Points on a hilly landscape, in no order, each with its height.
A ball rolls from a point to the lowest of its 2 nearest points, and stops where none of them is lower. Distance is the straight distance between rows; heights are no part of it.
fotez: [122,90,109,112,126,97,108,117,141,154,124,96,158,151,72,147,116,141,182,121]  h=4.96
Nus: [155,109,77,177,176,170,147,159,76,129,140,182,107,138,131,144,152,106,120,129]  h=7.15
veri: [137,102,123,186,158,129,126,129,172,147,140,178,97,144,97,146,108,203,178,148]  h=1.13
nin: [93,121,150,92,123,100,132,146,72,130,150,85,132,145,156,127,115,88,65,154]  h=8.55
boro: [75,188,158,120,82,110,101,101,65,145,165,125,137,63,170,138,142,58,89,144]  h=7.32
rupa: [122,155,99,91,150,78,108,160,97,99,142,144,119,97,105,54,135,96,114,136]  h=6.13
Doku: [161,118,82,139,139,161,123,153,118,102,152,123,161,97,130,96,124,165,119,122]  h=2.30
rino: [96,157,146,125,134,77,111,112,54,118,184,85,150,111,174,110,121,71,87,158]  h=8.86
vap: [164,162,122,169,157,125,156,112,146,110,118,176,165,167,166,150,147,163,149,176]  h=2.15
nera: [127,192,135,181,150,103,144,85,153,98,111,172,192,151,185,146,151,122,187,155]  h=1.69
lim: [87,82,177,122,155,95,149,132,153,60,122,141,109,143,112,154,138,157,163,183]  h=2.66
fatu: [133,117,169,88,81,149,123,175,132,130,85,120,147,141,142,129,134,142,70,122]  h=5.25
zutas: [87,114,133,44,105,99,152,140,110,169,122,102,104,142,91,157,111,127,130,133]  h=4.38
Duk: [150,156,115,189,127,116,59,92,162,142,78,189,104,138,123,91,133,131,121,135]  h=5.06
zeli: [156,175,142,139,129,97,77,132,194,96,129,149,134,104,91,97,91,177,165,132]  h=2.47
Vodip: [101,116,109,125,150,190,129,120,127,123,144,105,77,58,129,107,132,130,102,150]  h=6.10
rak: [112,83,130,120,150,101,161,153,150,94,136,131,111,182,102,127,107,170,162,150]  h=1.62
fum: [105,131,126,97,126,84,108,149,164,131,106,86,144,137,115,78,87,157,146,102]  h=6.24
nizo: [142,87,64,164,164,165,144,117,98,155,155,126,118,84,97,149,106,122,174,85]  h=5.76
Kasu: [162,112,159,154,86,189,138,95,136,97,123,198,132,162,126,143,158,143,116,123]  h=3.11
gedog: [57,129,124,71,136,85,135,159,105,153,137,71,127,87,152,81,87,108,104,135]  h=6.51
Gite: [100,136,59,157,189,168,201,130,110,118,183,137,81,86,138,74,118,130,122,135]  h=5.37
Kub: [126,148,120,76,107,118,119,189,187,145,102,101,161,117,101,101,90,168,122,81]  h=5.45
bago: [123,128,129,172,113,74,119,83,159,113,110,151,170,151,110,163,160,118,189,137]  h=2.82
pofiz: [155,112,87,192,136,134,91,117,151,128,119,197,135,143,115,165,142,193,178,130]  h=2.04
rafu: [105,108,138,119,137,169,157,150,65,155,154,56,113,100,159,147,133,103,91,124]  h=7.92
Tokop: [152,109,84,176,183,155,159,176,110,135,132,161,59,172,133,135,125,123,110,147]  h=7.37
basa: [121,88,133,144,103,154,134,156,52,115,167,134,151,132,152,151,164,86,69,134]  h=6.68
noro: [128,97,86,128,177,144,187,113,140,151,165,149,63,148,99,111,69,149,158,79]  h=4.44
zigi: [118,126,123,120,98,68,85,111,122,122,132,135,161,152,94,151,138,98,181,121]  h=3.75
nal: [107,80,126,162,170,179,122,151,127,133,122,119,76,100,131,92,121,140,93,109]  h=6.45
Nikil: [190,142,116,169,129,160,142,106,118,167,118,107,133,159,140,134,115,128,117,103]  h=6.91
kig: [68,129,111,64,140,57,155,155,83,132,161,98,137,138,127,79,93,116,108,106]  h=5.75
lur: [145,205,166,88,65,137,100,150,152,151,92,138,151,111,146,101,133,91,103,67]  h=4.43
Fofo: [103,109,126,129,107,131,92,175,69,103,143,116,170,113,149,124,154,123,79,122]  h=6.31
zipok: [125,93,112,176,205,122,162,124,164,137,134,192,88,163,102,181,104,181,214,134]  h=2.10
sezo: [183,118,145,125,122,148,127,112,138,145,114,105,141,152,128,159,115,160,154,106]  h=6.49
puz: [46,163,157,104,129,108,116,146,119,130,140,76,108,54,150,94,104,88,72,164]  h=7.16
dagav: [127,93,137,152,102,161,121,83,93,163,122,120,101,143,138,172,158,93,124,86]  h=4.24
sagel: [142,89,108,165,131,173,132,154,67,121,139,149,105,108,149,135,168,99,89,104]  h=6.94
bafi: [100,105,196,136,138,126,154,88,154,89,89,150,120,152,147,173,153,125,157,169]  h=3.30
Luv: [119,110,73,151,187,141,193,136,99,138,158,149,68,140,125,82,105,134,124,102]  h=4.97
Luven: [134,108,93,132,166,120,152,96,130,159,131,118,89,153,95,127,91,154,159,121]  h=3.77
ziga: [69,196,160,89,110,110,114,146,108,137,159,105,130,40,170,136,144,74,70,165]  h=7.60
kekom: [185,148,59,168,151,159,154,120,104,142,136,129,121,183,161,121,130,125,112,151]  h=7.21
Gel: [138,132,155,143,82,137,90,108,155,138,109,146,154,150,143,107,149,114,99,106]  h=4.40
pimim: [162,167,110,142,151,113,124,118,166,109,142,145,142,136,114,97,91,192,153,153]  h=2.34
kib: [100,129,197,172,137,136,116,66,175,88,95,143,140,114,163,154,138,157,178,140]  h=2.73
Zet: [165,100,110,148,181,131,176,118,151,153,126,131,100,174,107,173,116,148,187,127]  h=2.99
guvi: [134,147,167,153,123,140,76,118,187,127,109,120,120,125,109,105,102,172,126,145]  h=1.50
Damen: [151,96,81,146,140,138,119,160,130,91,151,163,160,128,94,121,135,208,145,127]  h=3.15
sapog: [185,181,134,161,131,124,135,115,161,101,115,136,180,178,171,107,150,137,125,149]  h=2.61
veta: [120,163,164,46,104,50,129,159,153,112,106,100,178,150,103,181,114,122,159,127]  h=1.39
sasap: [142,147,102,155,144,140,96,96,129,124,108,169,95,133,122,87,139,118,108,162]  h=5.36
pobot: [139,116,205,102,128,145,156,152,178,96,107,95,102,164,144,178,119,155,103,138]  h=4.27
vamu: [112,139,122,178,130,155,119,99,112,141,144,96,126,85,173,113,151,85,98,132]  h=6.78
Sogu: [137,106,127,136,114,185,126,92,135,162,109,125,83,95,135,168,125,108,133,67]  h=3.82
moza: [150,131,86,181,185,204,143,121,118,157,149,123,120,71,145,159,123,99,173,88]  h=6.20
saze: [115,134,120,136,173,176,180,115,129,138,196,113,69,64,125,81,103,122,112,126]  h=5.73
fege: [152,106,102,122,172,171,166,116,95,127,159,141,89,117,76,161,110,108,170,79]  h=5.21
goler: [123,100,93,140,155,80,147,149,107,118,124,143,123,188,114,127,126,128,144,172]  h=2.64
zuve: [134,110,130,158,121,155,76,83,127,163,104,139,93,93,121,122,135,126,127,106]  h=3.31
lib: [130,176,144,194,105,120,93,89,169,135,95,176,152,162,142,92,169,110,115,120]  h=4.76
ripem: [107,120,130,116,126,76,95,152,182,129,107,124,131,146,90,86,110,118,119,142]  h=6.84
fiza: [128,60,121,70,119,155,141,158,121,131,157,135,111,127,87,122,108,178,143,109]  h=4.95
Lof: [119,93,98,132,135,107,136,120,85,119,139,128,119,147,114,131,156,103,118,129]  h=3.42
mabor: [135,134,96,197,147,193,145,116,121,151,177,84,125,65,157,141,144,104,134,118]  h=6.50
belon: [89,141,130,59,117,133,154,131,54,123,155,82,122,106,146,146,121,97,97,140]  h=8.25
kol: [148,85,88,110,117,131,139,139,126,118,148,146,144,123,68,143,153,164,147,110]  h=4.03
lik: [169,172,186,142,133,122,113,129,192,90,115,118,175,148,172,120,112,161,147,140]  h=3.16
zofi: [153,113,124,127,95,143,91,93,155,154,103,118,152,121,90,167,131,148,175,108]  h=5.92
Megu: [86,127,154,97,60,138,138,153,47,171,128,129,169,87,172,184,147,101,69,111]  h=7.05
katik: [108,161,149,70,66,107,117,118,126,183,95,141,156,108,116,161,142,103,122,109]  h=5.74
sonu: [132,126,140,121,124,144,91,103,153,165,98,81,102,103,123,102,105,150,126,119]  h=2.55
bez: [133,170,130,81,83,112,85,111,147,134,95,147,142,106,115,121,133,92,139,101]  h=5.04
neto: [151,156,132,58,100,119,102,163,158,110,111,129,183,115,84,135,120,164,147,113]  h=4.39
sefan: [158,177,174,99,73,122,109,146,188,127,102,133,165,146,156,102,127,117,118,112]  h=3.85
Garad: [142,157,202,108,127,123,139,128,172,93,92,91,143,146,166,142,113,158,129,174]  h=3.72
Fale: [86,119,160,53,106,58,141,139,146,113,130,96,134,158,93,142,109,118,131,150]  h=3.10
ruz: [93,168,129,153,99,125,94,103,101,118,149,142,140,73,167,90,174,61,92,135]  h=7.02
nake: [69,107,152,112,95,126,143,156,75,163,136,79,151,71,176,162,129,123,79,126]  h=7.51
rutuk: [140,136,135,97,76,126,101,191,104,108,118,129,163,119,137,90,156,126,76,121]  h=5.81
limep: [174,105,119,125,133,167,160,96,85,132,140,117,109,143,118,175,141,76,155,87]  h=4.69
kezaf: [100,94,121,67,121,140,151,145,112,146,134,103,95,104,108,146,135,135,140,105]  h=5.28
Vosu: [77,87,153,128,132,86,121,155,142,120,101,116,88,164,105,86,109,135,109,157]  h=7.36
pup: [174,107,140,177,131,153,130,106,141,104,138,194,129,155,116,180,157,151,155,135]  h=2.67
dige: [136,156,77,139,155,92,118,123,112,110,127,168,113,126,113,68,132,89,116,183]  h=5.68
ges: [122,155,160,194,137,103,117,83,190,106,84,156,169,159,163,163,162,139,172,147]  h=2.14
ver: [187,148,145,142,108,154,151,83,127,99,119,165,106,177,131,136,158,120,110,144]  h=3.45
lek: [87,71,118,157,127,122,98,174,130,139,118,116,111,133,130,103,129,127,100,121]  h=6.90
fam: [155,163,157,109,122,136,133,86,168,86,118,138,111,150,126,139,140,114,128,159]  h=3.84
tiseg: [123,124,95,79,136,98,163,132,109,134,150,67,149,139,123,92,111,130,120,129]  h=4.90
nenar: [156,108,179,120,106,173,123,161,149,117,96,92,114,185,160,132,130,144,93,134]  h=4.73
larel: [145,181,131,70,100,57,96,163,164,135,125,105,169,122,110,135,121,127,167,98]  h=3.13
kas: [188,141,102,136,144,148,124,141,146,114,134,109,150,128,99,74,101,157,125,147]  h=1.41
gibud: [88,120,126,77,77,107,138,124,60,163,106,149,147,83,138,173,140,98,112,114]  h=6.52
Bap: [154,123,121,79,113,90,133,119,107,119,131,112,144,152,118,123,147,103,114,135]  h=4.10

Where does a ball stop that starts at each point below?
rino => guvi
nake => sefan
Vosu => veta
fege => guvi
lek => veri
ziga => rak
basa => nera
kekom => nera
Tokop => veri

Call two points neighbours if one is among the 2 nearest of the other. Go from one point of each pair to the other, from neighbour to neighbour, staying as low as possible. Name the highest point that can't be avoided.
nera, guvi => Vosu
nera, rak => bafi
veta, guvi => kezaf
veri, nera => fam
guvi, kas => zeli
